Points, in no order, along strands that fork and pass close to each other.
Two points are linked if the straight distance between their rows is under 124. Some points are linked to none.
(744): [-13  32  50 -10  29 -14  -3 -59  14  35  -8 -63  44 -14 -41   4 -25  -6
  34   1 -22  19]
(780): [ 11   8  40  18 -40  10  74  24  99 -53  12  37  52  18 -29  34   8  66
   2  34  45 -58]
(339): [-19  -1 -14  -2  23  26 -14   3 -18  39  -2  -5  -4 -16  12 -21   8 -24
  20  22 -16 -44]
(466): [ 16   3 -28  -1  41  15   2 -27  -2 -44 -63 -65   3 -28  -2  -6  19  97
 -49  32  14 -31]
(891): [-26 -12 -50  -9  26  27  -6 -45 -39  15  51  30   4  14 -43 -38   9 -47
  26 -22   5  10]
(108): [  7   5 -39 -39  -4 -40 -31 -35   0  18 -37  -2 -10 -57  74  30  -2  -3
 -46 -20  -6  45]
(69): [ -1  15 -24  18 -64   4 -27  60  11  -6  47  -4  -9   1 -10  12  -2 -29
  44 -49 -23  19]
(855): [ 28  14 -22  17   2 -17  11 -41 -12  29  29 -21  35  22 -14  -7 -21  43
  -5  27  15   3]
(150): [ 57  18  -7   4  35  -5  32 -78  29   6 -35  -5   9 -13  24  43  -1  72
 -45  55   5 -32]
(524): [ 38 -29  33 -14  17  24  15  34  -1  40 -12  17 -39 -42  -3  -7  -6  -3
  44  -8  29   5]
(80): [-20 -58 -49   7 -37   8   5  66 -55  -2  26  27   8   5  -8 -21 -37 -60
 -16 -26 -13  -4]
(753): [-14  11  45  48 -20 -38  -7   6  30 -36  45  44 -55   6  -6   5  35 -16
  11 -35  35  46]
(459): [ -6 -17 -49 -51 -31 -29 -20 -24  -8 -14   6  19   8 -75  28  -7  19 -71
  24 -52 -16  31]
(299): [ -2  29 -60   9  36   7 -39 -92 -34 -13  36  20 -42 -18   1 -16  28  -8
   5  18  37 -24]
(746): [-13   6 -36  12  36 -34  38 -87 -28 -26 -42  46  -3  65 -14  40  14  -3
  -2   2  27  11]
(390): [-24  21  33  -4 -19  -3 -20  44 -33 -19  -5 -53   4  24  34  35  19   2
   9  16 -68  23]
(180): [  5  24  41  11  30   5  17  44  35 -29 -31 -15   3 -16 -24  -4 -66  51
  -4  74  17  17]
(484): [ 16  -4  59  -8 -40 -32  -3  79  44 -41 -27 -10   4 -14  22   6  -3  18
 -21  -6  25  -8]
(222): [-17 -17  12 -14  -4  34  -5  51 -34 -14  57  23 -23  45 -39 -34  38 -56
  47 -39  12 -19]
(840): [-27  -6 -35  37  -1  -2  -5  24 -18  -9 -54 -27   5  -3  -1 -24 -26  45
 -74  22 -20  -2]
(894): [-30  -2 -44 -13 -55  -9  14  29  17   6  47  12  -8  -3  13  -5   7 -99
  64 -38 -19  48]
(166): [-11  -3 -12 -34 -23 -19  15 -19   2  30  24  24  -6 -33  23 -11  39 -82
  79 -42 -24  30]
(450): [ 18 -12  63  12  46  12 -12  12  24  10  16 -20  11 -64   4 -26   4  29
 -43  45  34 -29]
(127): [-12  18  -1  16 -33   3 -57  39  33  21  60  18  40   6 -26  14  35 -28
  26 -37  22  25]
(713): [-16 -26 -13  13   6 -32  -9 -10  28  13   3  14  40  42 -50  13  -8 -23
  17 -11  39 -33]
(96): [ 31 -36  39 -42  21  36  -9  77  -8  39 -23   5 -35 -52  46 -13  20   4
  -1  14  17 -20]
(779): [-47 -30  12 -15  13 -35  29 -28 -12  29  18  -3  49   4  -1  23   3 -89
  18  12 -31  18]
(877): [-30  23 -11  -4 -24  -4 -11   4 -52 -11  22 -27   9   6  39  35  64 -16
  44   9 -34  51]
(302): [ 16  10  -6   5  30 -21 -27 -69 -51 -12  23   9 -35 -47  11 -15   8 -16
 -18   2  33  22]
(60): [ 52 -15  85  15 -39  30  51  62  62 -39 -30  26 -22  27  10  65  29  21
  35  -4   9  -9]
(399): [ -5  23 -19  28 -12  13 -35  13  11  -7  54 -25  39  17 -10  32  41  31
  48  11  24  21]
(363): [  9  15   9 -10   6 -38 -35   6  24   5  21  -4  43  -9  36  10 -20 -32
  -6  -5   0  37]
(509): [ 20 -39 -28  11 -35 -19  16  64 -11  35   1  18  17 -10   5 -23 -57 -45
  -4  -9   7  29]
(54): [ 45  11  13  11 -24   3 -14  14  61   0  62  20 -42   8  25  33 -45  -7
  19  32  30   6]
(279): [-39  -9 -13 -28 -11  43 -23  51 -10   7 -16 -45 -46 -47  58 -71  19  -2
  -8 -12 -42 -21]
(611): [-26 -17  29  25 -13  14  17  25 -64  -4 -36  33  -3  36  -7  13  58  -5
  -8 -34 -11 -27]
(419): [  3 -14  -5  28   7 -27   7 -49  56 -13   4  39  18  16 -44  36 -32  20
  -3 -14  62 -35]
(659): [  7   8  -6  24 -32  29  15  31   6  36 -20 -34   2  -6 -11 -20 -19  52
  14 -31 -31  18]
(788): [-24 -17 -73 -30  -6   1 -20  19 -42 -12 -11  20  19   2  30 -13 -27 -48
 -52  -7 -22 -23]
(969): [-65  30 -54  20  -3 -25  18 -30 -20  -4  13   4  36  61 -30  -4 -19 -20
  22  -6 -45  33]
(820): [  0  -4  44  22   2 -13   4 -56  -5 -30  33  37 -73  34 -32  18  19 -11
  50 -18  42  58]
(638): [-27 -10  32  -9  23 -31  16  -8   0  12   5 -75  33  -5 -23  -2 -41 -60
  12  22 -30 -17]
(898): [ 33  20  -7  20 -15 -17  16   4  12  35  -4 -17  37 -29 -12  -7 -38  68
   5  20  22  38]
(872): [ -3  -3  42  19   5  25  46 -25   6 -13  46  41 -76  49 -26  -1  23  18
  73  -4  31   3]
(99): [ 16 -18  22  16   2  29  -4  64 -28 -15  24  21  -5  47 -47  14  13 -16
  25 -18  38   9]
(95): [ 26 -17  42  -8  29 -21 -28  -8  18  34  10   1   3 -37  20 -60  -3 -13
 -80   4  23 -37]
(915): [ -1  18  20 -39  16  32   4  42  16  25 -31 -17 -51  -3  60 -74  29  17
 -37 -12 -52  -8]
(667): [ 20  24  32  10  48   0  20 -63  18  31 -49 -13   5   9   3  -6   9  64
 -62  40 -34 -12]
(552): [  1  20 -47 -13  24   5 -10 -30 -48 -15 -49 -68  29 -33 -65 -15 -33  32
 -30 -29  -5  31]
(375): [  6  13 -47 -30 -19 -11 -33 -13 -40  -6  11 -62  42 -28 -35 -47 -38   5
 -16 -45 -19  -8]
(507): [ 46  -1  58   3  14  25  25  48  75   1  20  18  36 -49  -3  -3 -18  31
 -12  63  46 -31]
(116): [-40  35 -45 -28  -7   9 -28  -4  16   9  49 -34  18  31   3  14  -5  11
  75   3  -9 -11]
(326): [ -1  41  41  -3  -5  38   2  79  31  21  -8 -24  14   2 -25 -18  13   8
  44  -7 -21  21]
(292): [ -4  13 -54  -8  12 -36  -4 -65  -7   8  -2 -29  46  49 -27   4 -14   0
  -7  -6  29 -24]
(486): [ 31   2 -10   4  12  -4 -20 -47 -14  44  15  56 -52 -48  32  -5  -4 -38
 -32 -23  -3  31]
(260): [ 16   8 -28 -15  -6  -4 -49 -59  11  40  -5  -4 -47 -73  55  12  17  -5
 -19 -14 -31  19]
(535): [  7  19  39  29  30  11  14  40  20  -9 -44  36 -25  -7 -20 -17 -26  41
 -26  14  30  49]
(460): [-21 -13 -70 -32  -9   6 -24 -30 -57   3 -31 -51  33 -49 -29 -11   2 -13
  -2 -63 -62 -49]
(939): [-26   6  26  -4 -17 -55 -31  30  40 -27 -11  14  13  -3  17  -5 -14   5
 -35  -4  33   7]
(741): [-17  -4 -26 -11  24 -10  12 -32 -41 -32 -43  38 -11  34 -35   8  -4 -15
  -1 -23  15  51]
(774): [-27  26 -35  22  12 -28   8 -90  11 -10 -24 -18  -7  23  -8  16 -37   8
   5  16 -10 -69]
(23): [-12 -23 -16  46   3  10  19  34  19  25  24  20  22  62 -50  20 -19  13
  17  15  33  -4]
(731): [-13 -36 -12   6  -7  33 -21  13 -50  18 -12  50 -13  -2  -5 -33  76 -28
  -3 -49 -11 -31]
(778): [ -6  24  43 -41 -23   9 -19  40  11 -58  -9 -11 -43  31  20  -7 -12 -31
  14 -29 -12 -11]
(158): [ 54  -7 -11 -26  29  23  14 -31  47 -19 -48 -51  26 -36  23  33   1 101
 -45  61  16 -22]
(75): [  0 -15 -37  -2 -13  19 -20 -27 -65  -1 -25  17   7 -18 -17 -16  20 -11
   0 -69 -42 -43]
(545): [-25   7 -47 -33 -22  13 -20 -17 -41  20  43 -42  24  12   5  35  35 -26
  60 -17 -56   0]
(793): [ 12  11   7 -27  37  26   9 -67 -19  36 -39 -19 -36  15  23 -14  11  24
 -59 -15 -51  12]
(291): [ -4 -10  64  42  -4  -8  43 -18  30 -31  27 -22  24  13   3  20  10  45
  41  67  38 -46]
(803): [ 29 -29 -29   9 -26 -11  -5  27  32  25  49  45 -38  29  -3  -4 -62 -38
  -8  19  -2  18]
(682): [ 47 -34  73   9   6  13  47  61  42   4   3  30  10  52  -4  57  45   0
  54  10  19  -1]
(323): [ 45  -3  77  10 -58   8  26  75  79 -46  -8   3 -23 -32  34  32   3  29
   2  20  15  -8]
(59): [ 16  -1  -2 -54 -28 -57 -42   6  14   2  10 -13  -4 -49  54  19   3 -56
   0 -26 -11  44]
(88): [ 38  -3  59  38 -33   5  57  39  98   3  36  28  39  -3  -1   6  -4  34
 -10  38  32 -57]
(204): [-20 -28  48   4  -3  23   5  38 -43 -35 -30 -27  13  16   6  19  24  19
  -8  14 -36 -26]
(134): [ 30 -36  39  18  11   8   5  33  -2  49  -5  37   6   2  24  41  24  11
  37  12  18   8]
(576): [ 21  13  17  22   1   0  30  16  37 -66   4  -6  15   8   2  35 -40  55
   5  64  30  -7]
(798): [  2  11   6  43  10  23  12   9 -20 -26 -76 -18  35   6  -9   3   7  86
 -77  44   3 -25]
(101): [  0  15  13 -24  37  -3 -33 -45 -39  -9   5   7 -10 -21   4 -41   5 -16
 -68   9  15 -27]
(782): [ -4   5 -49   1  15 -29   3 -76 -25 -31 -58  25 -35  36  21  19 -13   4
 -35   3  16 -39]
(1008): [-29   2 -66  11 -43 -23 -21   8 -20 -27 -32   4  15  28  44  -5 -30   7
 -63  -4 -21 -25]
(806): [ -6  -3 -79  18  18  13 -31 -73 -42  11  42  28  -3 -12 -61   0 -10 -54
  10  16  28  -7]
(801): [ 17  39  42  -3  12 -12 -14  28  21 -12  22  -6 -23  14  33 -15  -8   0
 -45  67  -5  69]
(427): [-26 -11 -33 -14  17  40   2  -9 -40 -13  83  30 -21  39 -25 -44  44 -90
  41 -26 -19   1]
(506): [ -2 -30  31 -31 -21 -32  -5  23 -15 -17  -1 -31  -7  -6  16 -38 -49   8
 -38 -42 -17 -44]
(502): [-54   9 -52 -51  -9  23 -24  12 -11  31 -11 -19 -16 -53  57 -36  20 -16
  31 -15 -38 -31]
(786): [-15   2  22  14  34  27  16  18 -23 -22 -54  74 -32  -1 -29 -13 -22  -4
  -5 -23  22  43]
(515): [  6  31   7   3  13 -19  22 -57 -29  14 -45 -62  37 -19 -55  12 -10  27
   8 -19 -16  45]
(679): [ -8 -18  39 -41  32  36  14 -12 -32  29 -59 -23 -41   8  32 -57  22  32
 -47  -9 -51 -12]
(438): [-20 -11 -21  52  12  25  32 -13  34  23  40  47 -39  67 -48   1   1  32
  45   6  16   6]
(425): [  3  -5 -27 -11  -3 -35  20  -4 -17  13 -14 -20  28  47  23  59 -30  -9
 -27  40 -42  23]

A fork is a point with three links. Follow the links from the first point to the second and name the forks in between, in order.
(820); (524) | (23) > (302) > (59)
(524); (399) | (59)
(806); (390) | (302) > (59)
(746); (939) | (292) > (713) > (23) > (302) > (59)

A fork is a point with three links, a tip a point with one. Leave the first point through the second and follow the links. Name the first fork or tip that comes.
(515); (552) | (59)
(59); (363) | (96)
(54); (803) | (339)
(894); (69) | (779)
(667); (150) | (54)
(291); (576) | (292)
(774); (782) | (291)

Follow the links from the first point to the second, and from the first to the third. Name the last point that the two ways share.
(891); (69); (780) | (302)
(390); (898); (753) | (23)
(659); (134); (820) | (23)
(855); (682); (450) | (302)
(741); (134); (166) | (59)
(326); (95); (180) | (292)
